Points, in no order, along strands that fork and pass close to each other.
Points whose rows are less than 139 apart are linked; no others are. Some points are linked to none.
q_136: 33	14	-9	-18	14	1	24	24	-34	-2	12	3	-20	-21	30	-19	21	9	14	-67	-25	-48	11	-31	44	1	-38
q_584: -4	17	21	-4	28	31	-36	-13	0	32	-24	-87	-13	31	35	-14	28	16	-22	11	-12	-12	-6	19	-61	0	-42
q_313: 27	-22	-36	6	-9	15	-38	-7	8	2	-28	11	-35	47	-15	-37	-17	27	12	-6	20	14	23	0	-20	5	-24
q_482: -7	-25	8	-52	-2	-25	-25	43	-33	0	19	-21	-37	29	-37	-2	-66	-44	-10	-4	6	41	4	27	27	-31	61
q_794: 1	23	-53	73	22	45	3	-11	9	-18	-1	2	30	1	23	23	46	-39	15	-10	-25	-47	-16	4	-38	-4	-41
q_717: -3	-27	-4	41	-28	19	3	-44	4	20	-62	28	-11	0	-56	25	52	12	18	24	-11	-17	-2	-8	-9	-66	-21
q_615: -14	6	-5	49	-34	-23	43	36	0	-3	10	36	11	15	-15	-44	-44	-66	4	-12	-11	-19	14	-31	-5	35	55
q_227: -10	51	77	-5	-28	27	8	-16	-32	0	-5	29	-18	50	-7	-13	-21	-42	27	61	29	9	6	-1	-11	32	16
q_937: -56	-26	16	20	37	18	61	16	-14	5	39	31	51	-23	-48	-13	-29	17	-2	-12	-7	14	-26	75	7	-21	87
q_635: 23	-62	-3	-20	9	0	55	29	21	34	40	7	37	-3	56	-27	-46	47	-6	-29	-6	11	-44	65	63	19	1
q_883: -28	-15	-36	32	0	21	7	-13	-46	-29	-64	-14	-6	23	-32	49	50	-16	24	15	2	-1	7	5	-30	-70	-31
q_151: 36	-17	-46	44	-1	69	26	-9	-16	31	-3	-48	22	-2	10	26	-47	-38	-19	-22	-3	-35	-12	43	4	3	12
q_915: -44	-2	33	15	-7	48	30	-25	13	-1	-9	-23	-21	-44	-3	31	8	-41	-41	46	8	4	-21	31	-43	40	22
q_191: -1	39	17	-1	-33	-11	-17	-17	-23	25	-42	29	-40	25	-1	-16	21	14	29	10	-17	-47	-11	-56	-6	33	-32
q_996: -1	-5	5	-58	-38	-6	-3	-23	13	19	13	42	-6	-22	-10	-1	-74	-17	-33	-43	36	14	-11	-2	40	-27	66
q_580: -15	24	43	-37	-22	-76	-14	-11	36	-25	26	-2	-21	-29	23	27	-3	-29	-30	-5	-5	34	3	-11	43	-1	29
q_546: -20	41	21	-39	18	8	-7	22	-14	-18	-5	-17	0	-44	-5	48	31	-66	-34	25	-11	5	17	-44	-1	5	17
q_912: 38	40	-33	-10	9	46	-41	-15	-54	-37	-16	2	4	3	16	20	14	53	29	16	6	-36	17	-50	-16	21	-38
q_649: -27	2	16	-2	55	-7	-12	-16	24	58	-3	-9	-18	-34	-31	25	41	-14	4	23	-29	6	-49	15	57	-45	7
q_942: -6	-3	-25	-14	-20	12	-26	-26	1	51	-47	-60	-50	-15	-29	41	-11	-21	-29	-11	-31	-45	-13	12	-5	26	13
q_646: -55	6	-44	75	-60	-25	-18	-29	-9	12	22	-28	26	31	52	-10	-7	-5	-23	8	16	-37	53	-14	-50	10	-40
q_335: -35	-15	41	-80	5	-7	-46	-4	22	56	-37	32	-40	-2	-38	-34	1	-11	-17	-5	23	-1	-3	-22	8	13	44
q_91: -64	20	-14	25	8	-1	2	-12	7	-28	-10	-13	23	-5	18	8	45	-25	-43	29	20	11	40	-6	-69	-21	-25
q_26: -25	10	-57	-1	-13	29	32	-59	-5	-16	-4	12	-36	-35	1	50	2	-28	8	-8	3	-49	-4	-5	24	-16	4
q_153: -33	-10	-34	17	-39	-33	-1	-42	-49	15	-76	-41	-17	2	19	58	9	27	7	-23	-18	-69	13	-36	-2	14	-48
q_746: 23	29	-81	-47	-2	31	-19	-14	-39	-49	28	-22	-2	-7	26	9	-27	10	-31	13	26	39	27	-21	-26	2	-41
q_240: -28	-40	-50	15	-24	-26	20	-8	-16	-57	-34	-17	-22	-1	-9	23	15	30	-2	-13	-12	-24	67	-3	-67	31	-50
q_945: 51	27	-8	10	-26	25	-33	17	18	-46	64	-17	-10	-7	-19	8	-9	-38	7	47	-30	-6	36	-15	1	52	-13
q_821: 45	-9	-70	-16	-40	5	-51	-42	14	23	1	-2	-36	31	28	-27	-33	46	15	-13	28	-12	14	-5	11	34	-53
q_372: 25	16	26	-31	1	35	-27	32	-42	-15	15	-46	-1	11	-14	18	-73	-47	-10	40	15	38	17	28	11	14	44
q_213: 42	14	11	-23	79	-26	1	49	-17	-24	52	-24	-2	-14	61	-18	-5	38	10	-25	-31	25	-34	20	33	-12	-26
q_734: 49	-12	14	-15	46	-36	-22	28	-1	-29	33	-7	-35	-9	-5	13	21	13	27	2	-44	37	-25	9	55	-26	-21
q_476: -28	11	9	37	-48	-14	-9	10	22	0	2	-14	4	25	-67	17	60	-31	-12	81	-25	-2	9	-19	-66	17	-12
q_687: 29	29	8	-6	-15	-21	21	-2	-43	-29	31	-19	3	-27	-2	26	23	10	-38	-50	-19	-39	24	-20	45	-48	-20
q_908: 18	-21	-1	-45	15	-32	28	20	-12	-16	-53	-31	-37	-17	-31	51	24	-8	-10	-21	8	61	-9	2	4	-35	10
q_963: -6	-8	3	-16	-48	2	-28	-21	-18	17	-50	37	-50	44	-64	-31	-9	28	35	4	11	-38	15	-14	11	-17	2
q_399: 9	12	45	-5	-28	-32	-14	15	0	-9	54	2	9	3	-12	-41	-10	29	-32	-21	-11	-30	50	-22	48	-32	6
q_712: -7	-28	47	-60	16	-39	-19	45	16	-20	49	19	-10	-2	-14	-18	-34	-15	1	5	-16	-9	22	38	60	46	49
q_123: 25	-28	56	-70	-15	38	38	36	-4	1	-7	-3	-25	-14	-71	3	-42	15	-35	1	-2	-20	7	40	8	49	55
q_433: 22	-28	-23	11	21	-15	-34	30	34	10	2	37	-4	23	-5	-52	-16	-6	42	-36	-4	18	-11	-2	18	5	-9
q_713: -23	29	-61	12	-59	17	7	-22	-10	11	-32	30	9	-24	-29	17	-58	2	7	-6	9	-59	21	-54	-4	36	48
q_261: 33	-22	14	-75	-49	50	16	33	-18	7	1	-14	-3	-7	-19	-6	-49	28	-52	-36	11	-39	22	18	25	51	4
q_416: 19	14	-35	48	-52	-57	-2	-10	48	16	-1	-17	16	-20	22	36	19	-24	11	-11	-32	-12	-29	-59	14	-23	-21
q_795: -9	19	-7	15	-16	-20	-34	-26	-43	-51	-22	-50	16	29	39	43	32	47	21	36	-29	-2	-10	-33	-71	-13	-57
q_536: -5	-6	87	-22	-5	-52	-2	29	24	-9	57	30	16	1	4	-13	9	17	28	66	-30	9	11	18	52	51	28
q_789: -8	18	44	37	-17	4	-19	13	6	14	46	31	25	19	-48	-40	11	13	-2	28	-24	-26	24	-1	27	-57	7
q_109: 44	-6	-72	6	-2	53	30	5	-14	11	3	-21	18	-29	-33	56	-33	-19	-2	-25	0	5	-20	27	44	-32	15
q_869: -7	26	-105	-14	20	26	-35	-31	-31	-40	-11	21	-22	-1	12	16	-6	-23	8	18	40	26	16	-6	-27	33	-31
q_147: 19	-13	53	-38	8	43	52	18	-28	14	-6	40	13	-31	-48	17	-43	24	2	-24	-2	-14	-54	26	38	32	75
q_652: 26	-6	-4	-50	-29	33	12	16	-13	-6	-12	6	-15	-10	-10	-24	-9	91	-40	-26	10	-36	51	-17	17	34	-50
q_933: 1	-16	-13	-11	39	4	-12	52	5	-6	24	-62	-32	1	-26	-30	-15	-44	-19	-2	-3	21	42	13	-15	6	-9
q_92: -13	-45	13	-18	30	24	28	-9	-20	29	-4	20	-29	12	1	-25	-21	-7	-10	-17	34	36	-21	50	33	-20	25
q_478: -13	-1	-65	36	-3	-6	9	-7	-54	-20	-87	-26	22	0	44	42	-3	27	33	-39	0	-45	7	-32	-34	32	-42
q_880: 16	-14	8	-54	35	-6	-65	5	33	33	5	12	-4	-29	-41	21	-16	14	4	37	8	64	-48	22	60	5	45
q_981: 28	-7	32	6	26	23	-11	18	-24	-6	15	-50	-18	29	-15	24	-26	-23	2	49	-2	76	-1	71	5	-25	3
q_323: -35	26	86	-68	-12	-57	0	21	2	2	-19	-10	-10	-8	18	6	3	-12	-29	-29	11	22	15	-34	10	-3	36
q_94: -8	-24	-6	41	-53	-7	54	-10	15	11	-14	41	-19	33	-53	-8	-18	-12	28	-40	-21	-45	12	-6	36	-61	24
q_132: 26	1	-4	43	9	5	91	13	17	-22	2	16	26	-36	22	27	-14	-9	31	-35	5	19	-27	1	18	13	10
q_394: -25	-34	-19	69	7	7	43	28	15	-7	-18	4	19	-18	-45	22	6	-35	-7	20	-29	5	-23	21	-39	-9	33
q_271: -24	6	39	16	13	-19	48	-3	-9	13	16	-13	5	-37	17	20	2	-31	-8	-1	-19	-29	-43	10	52	12	66
q_58: -6	-5	6	-34	-4	17	67	-15	-47	-20	-4	-10	11	-14	42	-17	-4	10	-58	-42	65	18	9	-1	3	-24	-11
q_568: 23	-3	-54	56	-43	65	-3	-6	-21	5	-56	11	34	3	-44	18	-10	46	25	7	25	-22	7	-12	-6	3	-13
q_443: -13	29	11	3	29	-10	-10	-9	-6	4	-13	-11	-34	4	17	-6	38	-2	20	-29	-9	-41	-6	-44	-8	-19	-42
q_480: -14	43	72	21	50	7	-11	18	-8	16	7	39	49	12	59	-56	20	-15	22	9	27	7	-27	-14	21	12	13
q_222: -10	24	86	-28	20	24	-15	23	-28	0	5	19	32	52	16	-60	-14	-20	12	50	44	26	19	1	5	6	48
q_336: 23	53	-45	56	-3	-12	35	-20	1	-31	-23	28	58	40	47	-19	-3	-12	67	-41	13	6	-23	-39	-35	9	-38
q_690: 9	-43	-18	-3	1	-13	43	-18	57	35	-55	24	-37	-17	-9	-10	-24	0	31	-72	-15	-29	-12	7	27	17	12
q_736: 14	25	-31	52	-27	43	0	-30	49	15	6	62	36	-2	22	-32	-43	-8	8	0	41	2	3	-3	-8	24	8
q_647: -7	43	-14	-14	41	4	-27	-2	12	-18	7	16	24	-39	21	29	46	-59	-5	37	16	44	-16	-37	-4	-19	9
q_519: 29	-24	-23	-1	-37	15	31	3	24	-4	-33	31	10	-28	13	-27	-2	77	-20	-55	24	-20	29	-43	-19	17	-45
q_158: -12	3	50	-3	-4	-32	29	-2	-32	-10	4	49	-34	56	42	-2	-17	-55	56	41	19	26	-24	18	17	8	19
q_75: 27	15	-29	46	-11	-42	-33	20	-3	-19	-12	-21	24	49	-12	25	37	-38	34	16	-55	17	-5	-31	-70	-50	-30
q_874: 36	11	39	10	21	36	4	-17	17	-2	-24	70	-1	2	-13	-28	46	53	40	-18	15	5	-23	-11	28	-12	-33
q_665: -51	-4	-43	48	-2	3	-16	-28	-8	-38	23	-20	26	34	8	29	62	-16	10	31	-14	-12	60	19	-91	-33	-66
q_663: -52	-14	47	-75	37	-35	-12	-29	-18	65	-12	4	-21	-20	-22	-3	-5	6	26	2	-26	-7	-79	42	75	-14	84
q_935: -17	33	59	36	-12	-33	-28	-18	6	56	19	-17	-4	15	-1	13	28	-40	-7	48	-6	-11	-23	-10	-3	-15	0
q_975: 9	-16	33	51	33	-47	-12	47	52	17	43	-16	33	-41	-27	12	49	6	-3	36	-58	19	-13	5	-2	-14	-8
q_556: -4	0	-13	27	-31	1	-20	-12	-5	-55	3	2	32	-17	-6	27	65	84	-23	15	15	14	61	-30	-48	-27	-51
q_316: -14	-11	-3	-61	55	-48	-26	7	19	26	14	9	42	-53	5	-15	3	43	-7	21	10	55	-57	41	89	-10	58
q_814: 44	38	-12	-18	4	41	-54	-8	-9	-34	49	-20	-13	17	-26	-9	4	26	4	45	-10	-26	48	-20	-9	6	-50
q_347: 25	-54	8	-60	15	7	32	9	-3	40	32	36	17	-6	18	-8	-5	62	-3	-57	15	22	-32	33	89	-31	-28
q_650: 22	5	15	18	10	-3	-1	-2	-21	-21	-7	-28	-17	36	28	15	-3	-4	-1	-1	32	75	-16	32	-44	-22	-16
q_818: 1	24	39	59	-31	-36	-11	10	-2	-10	35	-16	35	68	-41	9	31	-38	13	64	-19	49	2	-11	-68	-40	-37
q_730: -5	11	-32	1	-47	7	25	-66	26	-14	11	57	-34	31	25	-35	-17	13	51	-35	38	-34	24	-9	25	-10	-37
q_457: 23	22	-27	-38	49	22	-50	27	13	-17	30	-36	-2	14	72	-41	-45	20	-43	-28	-2	23	-12	-19	-37	-6	-33
q_426: 15	-9	12	70	15	-47	6	-1	44	-6	44	30	-2	10	37	-17	14	17	17	12	-22	48	-29	37	-24	-7	-33
q_719: 3	8	-6	22	-3	64	9	-37	24	8	35	53	40	-18	-3	3	-13	-16	-12	46	48	35	-11	45	14	13	31
q_359: -17	10	16	36	11	25	-26	-2	-1	32	-41	19	24	13	-37	-3	-2	-14	-1	27	48	70	-15	-11	-7	-64	48
q_104: 19	-23	-13	-8	49	5	14	38	-22	-20	31	-16	12	-38	-34	26	-29	-18	9	29	-14	44	-34	57	56	8	68
q_582: 3	10	16	18	-40	-55	11	-31	42	14	26	64	-3	23	46	-33	10	7	44	-32	11	-4	1	-51	49	-18	-22
q_249: -27	7	-32	18	8	4	-32	18	-4	-18	-51	-28	49	-11	-9	22	49	19	-20	7	20	16	8	-19	-101	19	-22
q_914: -45	-15	58	-33	60	-47	-5	-15	10	-17	31	17	29	8	26	-56	29	42	3	10	17	55	1	44	24	-16	16
q_312: -39	1	17	-16	-25	-9	-3	-11	-12	-10	-34	-30	22	-41	-46	36	67	58	-38	24	-12	-17	49	-35	-15	-44	-25
q_656: -21	-91	6	-57	52	-34	35	15	7	22	16	-8	24	8	55	-33	-10	31	2	1	-15	-11	-37	58	68	38	36
q_579: 21	29	-3	19	-9	68	-19	23	-45	-13	-33	-27	29	22	-18	-7	-28	-26	-1	37	19	24	34	-11	-34	27	30
q_886: -9	-18	106	-9	-19	-50	4	14	2	36	29	37	-15	37	-11	-23	8	11	37	54	-25	-9	-45	16	51	4	16
q_373: 2	-6	-20	-15	29	11	0	27	-11	10	14	-59	36	-45	-35	58	-14	-28	-43	-3	-33	11	-24	17	32	-41	51
q_840: -29	-19	78	-31	32	37	28	8	27	8	42	37	28	-1	46	-37	-6	27	-29	10	42	-6	-9	43	21	38	32
q_752: -9	-8	-34	8	-20	14	-14	-41	-20	2	4	18	-45	32	-67	-10	2	-15	19	-34	-7	-39	30	3	36	-79	10
q_571: 17	3	-22	-22	-5	-2	-30	18	-23	-55	2	-86	29	3	33	31	6	59	-18	1	-32	21	27	-13	-99	-19	-43
q_576: -24	26	-4	-45	0	2	-49	23	1	10	28	-65	-15	-14	-13	-28	-19	-27	-53	10	-7	-24	72	-11	-11	-1	2
q_412: 31	27	-14	10	-48	-66	12	-6	28	-27	47	-16	7	-31	30	33	12	15	-13	-49	-47	-20	12	-53	10	-27	-26
q_383: -22	-54	65	-57	43	7	7	-1	7	2	20	34	25	13	84	-39	-9	31	25	30	14	-36	-22	69	54	54	32
q_393: -9	-22	8	-47	39	12	-21	14	44	3	-4	-7	-27	-11	0	-29	34	33	-49	-16	19	43	27	-3	-59	24	-32
q_395: 24	19	-49	-16	-43	35	-23	-10	-42	-12	-59	-1	14	-21	-35	41	-14	36	-12	18	11	-25	14	-45	14	19	8
q_907: -41	30	28	-21	-5	36	-23	-22	11	52	-8	-35	-58	-13	-35	9	0	-32	-18	33	-27	-39	-15	22	-33	40	37
q_366: 40	5	-64	-58	10	35	-23	-35	16	24	32	32	-33	0	40	-17	-30	6	25	-40	33	-10	-12	7	46	21	-39
q_979: -4	-32	-43	41	55	14	34	34	25	-4	15	-42	13	-21	-18	-19	5	-41	-24	-6	-9	14	2	47	-20	-10	11
q_948: -26	10	-22	34	-38	-33	-25	-56	-18	-50	14	-5	21	56	16	53	46	-7	16	54	-19	-1	13	-5	-101	11	-78
q_20: -28	-34	3	-16	-12	-12	2	-7	28	6	19	96	0	21	-25	-24	-45	-20	57	-3	6	-9	-8	-2	33	-12	71
q_512: -32	-2	-34	-9	15	9	-34	-4	-33	31	-48	-88	15	30	39	9	18	-25	-41	-5	0	-14	3	0	-47	-33	-31
q_855: 24	18	-46	-22	69	33	-44	16	-10	3	49	-27	-9	0	35	-63	15	25	-11	-25	-7	-24	12	-14	-25	0	-39
q_901: 30	-7	-36	-34	-4	20	-1	52	-42	-32	11	-41	-12	-2	-14	-2	-19	8	-46	-20	6	44	40	-9	-1	11	-18
q_708: 22	12	-9	-15	-15	43	15	-35	29	10	5	-29	-3	-45	33	30	24	29	-49	18	30	3	3	10	-9	-1	-34
q_207: 6	20	12	49	16	-2	-42	13	11	15	-3	6	64	8	-2	-37	-8	10	-19	17	60	61	-15	-7	-27	-18	17
q_49: -25	-19	-65	-12	-36	-9	33	-12	28	19	-70	14	-34	-42	-20	-13	-34	-10	-2	-62	4	-51	21	-28	12	34	30
q_686: -46	30	30	-48	-13	-16	-20	-10	-35	-21	-72	-66	23	-14	2	57	44	38	-27	8	4	-16	53	-27	-39	-9	-32
q_345: -8	19	40	-52	-34	-48	-12	32	-35	-49	-22	-14	-21	25	-18	-13	8	20	-16	-16	-1	8	57	-52	-15	2	-2
q_554: -32	-30	18	-57	-3	-25	26	22	-3	-1	17	45	46	-16	-4	-7	-50	0	-22	-37	27	26	-13	10	77	-7	106
q_670: 5	19	-78	61	-20	43	18	-23	9	5	-67	17	7	31	-38	2	-17	-18	71	-23	13	-31	-14	-2	-3	6	-17
q_987: -11	-27	-55	46	-56	22	-26	-28	6	-8	-4	-54	7	24	11	23	-22	-11	-26	25	1	-33	31	24	-41	26	-25
q_304: 13	-37	42	-23	24	-27	-43	35	17	6	3	78	-17	57	15	-60	5	-5	66	-13	12	-24	-3	-4	23	11	2
q_918: -41	-20	50	2	12	-41	-2	-34	-4	58	-4	28	8	-27	-38	27	17	15	13	6	-28	23	-73	29	58	-56	67
q_837: -22	16	-22	29	-15	-17	12	-13	-54	12	-36	-58	-19	43	47	-5	-22	-60	-7	1	10	-23	25	-12	-32	-6	3
q_525: 9	-6	-22	15	16	-8	19	8	60	28	2	32	-46	-52	-5	-12	2	-25	22	-14	-35	-33	-17	-4	21	67	4
q_683: 50	-1	30	1	4	18	-45	61	5	-1	1	-19	44	18	-7	-43	-15	37	-12	-18	5	68	2	-16	-19	-9	8
q_15: 22	-3	-36	-14	15	-26	-28	11	21	8	3	-70	-25	-45	60	7	22	13	-44	-38	-36	-31	0	-32	-32	30	-33
q_502: 27	3	52	-9	18	27	15	18	5	-35	-7	13	-17	-21	-31	-8	47	53	18	15	-11	7	37	-15	-7	-28	-33
q_42: 55	-42	-10	27	-15	24	72	-9	52	5	27	24	35	-17	13	-1	-50	37	18	-42	15	26	-26	47	40	28	-5
q_388: 27	-28	-12	-34	-30	-2	56	2	-38	-37	-24	24	-20	15	50	-2	-39	22	-11	-55	63	41	23	-24	-3	23	-2
q_552: -7	10	41	-39	-51	2	-25	-14	16	50	-13	18	-21	7	-36	-2	-40	-8	-21	13	8	3	-37	-7	10	-6	76
q_489: 59	18	-40	64	7	1	43	3	43	-12	-28	7	32	6	32	5	-21	25	73	-47	17	39	-42	-9	-6	11	-18
q_9: -1	-13	-75	-34	41	1	-61	18	-11	8	-26	-42	3	-26	13	-36	15	43	-29	-27	-23	-13	6	-29	-67	15	-50
q_86: -51	-9	3	-5	-40	-29	-21	-10	-3	45	-58	-73	-19	-1	-11	27	15	15	-34	-8	-25	-73	16	-20	-31	23	-12
q_145: 0	-15	-10	-21	-27	4	49	-38	-38	-37	-19	60	-41	30	21	-7	-40	-20	25	-47	44	-22	33	-4	15	-10	4
q_739: -9	12	-12	-44	13	8	-22	12	-4	45	15	-68	19	-36	-29	16	-1	-13	-70	-34	-2	-17	15	11	21	-40	8
q_242: -12	-16	43	-77	56	-29	-13	4	-16	9	25	17	42	11	48	-15	18	33	-4	8	14	44	-24	29	84	-32	32
q_74: 6	2	-30	54	-26	18	29	-6	-31	17	-3	-54	-6	33	19	3	-54	-35	-2	-41	7	-40	14	-1	20	-28	2
q_846: 2	-5	8	37	2	-51	48	32	-8	-19	21	40	-6	30	40	-21	-32	-71	58	-9	-19	12	-3	15	31	37	31
q_672: 5	2	5	36	9	47	-15	-47	6	13	-27	-48	-11	45	22	28	25	-20	-17	35	19	29	-23	48	-73	-4	-30
q_490: 4	37	-81	57	9	16	43	-19	31	-38	-20	19	58	-15	51	14	15	-16	13	-30	22	-7	-22	-20	-71	23	-32
q_477: -48	38	16	-39	-33	3	-10	-24	-22	8	-43	-48	10	-40	5	76	42	-32	-30	49	-8	-19	11	-49	-19	5	11
q_700: 15	-25	13	-32	48	-5	58	60	-30	-18	6	-1	-15	-3	-1	-13	-7	-15	19	-60	-32	-25	2	5	59	16	-5
q_767: 11	11	-8	22	-49	35	-17	9	-33	13	-23	-60	-2	27	-34	19	-44	-41	-17	56	-1	-36	25	7	-49	42	24
q_321: 46	21	-55	2	33	36	12	-26	6	7	52	6	4	-14	83	1	-22	-17	0	-33	13	-7	-12	18	47	24	-33
q_810: 17	-11	14	6	28	-17	0	39	13	-35	31	-70	15	-19	35	23	18	29	-48	-23	-47	1	8	-14	-36	-22	-33
q_474: -53	7	16	20	-14	22	27	-21	-14	13	50	78	-13	-20	-62	-7	-34	-47	40	10	-13	-7	-35	-10	7	-19	74
q_327: 12	5	32	-26	32	-19	-48	15	43	25	-16	30	-11	-6	-47	5	31	10	17	41	3	73	-18	-21	11	2	8
q_801: 29	23	-5	41	-28	-15	-20	-31	19	-9	49	32	-27	22	-14	4	24	-19	41	61	-25	-9	-3	-9	-10	46	-38
q_882: -2	-17	-56	33	-24	-21	-7	7	-29	6	-57	-18	39	-3	17	-8	-27	96	-2	-46	7	-22	26	-40	-24	22	-40
q_101: 14	37	-25	45	-35	-9	27	-53	38	-39	57	33	-15	24	72	-25	-10	12	30	-38	16	-24	27	6	-16	-10	-59
q_868: -62	-28	55	-7	9	-24	39	12	-18	20	-5	24	67	5	-20	-47	-34	9	6	15	6	9	-47	37	50	-19	98
q_63: -4	-64	34	-73	23	-84	-32	41	28	-18	2	47	5	23	16	-29	-12	17	32	5	9	-5	-1	19	43	25	35
q_709: 5	42	34	5	71	-13	-24	27	-9	-25	61	8	29	-4	60	-24	27	6	14	7	-14	11	-21	-25	17	-6	2
q_54: -18	7	24	33	4	26	39	-27	39	-18	49	31	-12	-21	17	17	-14	-41	-22	54	1	13	-22	46	-5	60	34
q_475: -36	-25	-46	-11	10	-21	0	-16	25	-2	-16	-19	-14	-19	16	-21	16	-1	-68	-26	44	31	27	-15	-54	6	-11
q_29: -23	44	-43	-8	27	21	-26	-47	-7	-14	-11	34	-42	-7	23	32	24	-66	-14	32	39	42	-6	-10	-23	-1	-8
q_12: 9	1	80	31	-20	-1	11	16	16	20	35	-45	17	-24	-29	45	38	-18	-15	48	-57	-18	-31	14	14	-22	5
q_567: 29	10	7	-1	3	-38	-14	0	-24	-4	9	15	-40	0	-45	25	3	-26	37	-2	-20	9	-5	0	56	-79	17
q_564: -19	10	17	52	-9	-19	-5	-30	10	25	7	12	-35	33	-35	14	34	-61	25	76	-24	-39	-27	-18	-58	18	-25
q_221: 14	7	-50	45	-39	-34	14	-22	61	5	-1	28	-2	-46	-36	61	11	-40	52	2	-35	1	-35	-14	23	-26	7
q_396: -24	7	33	-49	17	-11	-34	-4	35	15	-14	38	-27	2	-19	-56	42	33	-24	-12	27	-3	31	-14	-4	11	-11
q_71: -16	-4	-4	9	6	-8	-6	-33	27	24	30	32	-25	-64	-60	66	38	-44	23	14	-47	-19	-36	-2	27	-29	39
q_47: 6	-23	9	-16	-39	-64	1	5	-12	-34	-15	-35	-44	4	-17	15	27	38	-1	-23	-35	-17	38	-25	-63	8	-48
q_910: 34	-49	11	-5	50	26	53	57	-38	-1	6	-23	1	-19	-26	6	-36	4	11	-12	-32	6	-8	57	68	14	10
q_992: 0	-25	-38	23	10	16	23	52	-26	-48	-26	-22	-2	20	-7	-46	2	12	-15	-33	13	-24	45	-8	-80	32	-33
q_100: 32	8	40	-4	31	7	-15	-6	31	23	-35	27	-16	-19	1	-5	40	32	12	35	-9	30	-51	-10	-8	44	-21
q_916: 6	11	93	24	-30	-46	3	-23	9	24	18	1	4	6	26	-19	-12	18	-10	17	-7	19	-34	13	45	-15	-8
q_884: 0	-1	3	46	20	1	44	57	-25	-10	-40	8	16	7	22	-38	-6	-17	-10	-43	-2	-23	23	-20	-32	40	31
q_574: -26	-35	63	-16	6	27	-9	27	46	40	19	9	23	-8	-37	-46	-17	49	-30	19	1	-15	-9	44	14	25	41
q_970: 0	46	-50	25	9	10	25	-48	-9	-27	48	-11	-13	-13	87	-6	-5	-24	6	-34	13	-19	7	-11	-10	-29	-51
q_493: -14	20	8	5	-1	-20	-3	-46	28	21	34	43	-63	30	65	-33	1	-37	-4	10	32	5	3	12	-20	32	-22
q_737: 14	-15	-15	33	-5	-14	25	6	-44	-23	-63	-20	-38	25	-18	31	20	-37	0	-18	6	52	-9	11	-60	-32	-13
q_232: -11	19	63	8	-9	65	-2	23	-5	3	12	-8	13	6	-64	-12	36	30	-8	27	7	-25	46	20	-19	-46	-7
q_241: 48	16	-13	44	40	31	-15	-11	7	4	13	-5	-2	10	20	-3	63	2	19	-13	-30	-48	-26	8	-9	-32	-70
q_31: 49	-51	-8	-22	12	10	-23	71	3	6	2	17	16	9	-59	-41	-31	35	14	-23	6	46	17	7	39	-4	7
q_943: 16	29	-38	45	-45	-3	-6	-55	45	-3	-5	40	-1	-8	7	10	6	-5	10	41	19	-6	-2	-20	-28	22	-44
q_890: -43	-14	4	33	13	13	15	16	13	9	11	49	20	-21	-68	-1	-24	-37	17	31	-13	30	-38	27	-26	2	87

A fork is a point with three links, a tip a point with one. Leave the first point through the second and follow the links. Name the first fork or tip that comes.
q_475 / q_393 -> q_890
q_687 / q_399 -> q_914
q_261 / q_652 -> q_801
q_914 / q_242 -> q_687

A fork is a point with three links. Follow the links from the first point to the second and name the forks in between, in order.
q_75 / q_672 -> q_564 q_935 q_433 q_313 q_963 q_443 q_136 q_373
q_222 / q_42 -> q_752 q_963 q_443
q_241 / q_890 -> q_443 q_136 q_373 q_933
q_935 / q_512 -> q_433 q_313 q_963 q_443 q_136 q_373
q_665 / q_373 -> q_91 q_890 q_933
q_304 / q_104 -> q_433 q_313 q_963 q_443 q_136
q_789 / q_383 -> q_687 q_136 q_443 q_635
q_801 / q_981 -> q_564 q_935 q_433 q_313 q_963 q_443 q_136 q_373 q_650
q_388 / q_568 -> q_730 q_313 q_433 q_935 q_564 q_801 q_395

Follow the links from the first point to the second, and from the first to the third. Name the last point that the two ways share.
q_814 / q_874 / q_213 -> q_963
q_568 / q_359 / q_394 -> q_433
q_476 / q_222 / q_104 -> q_963
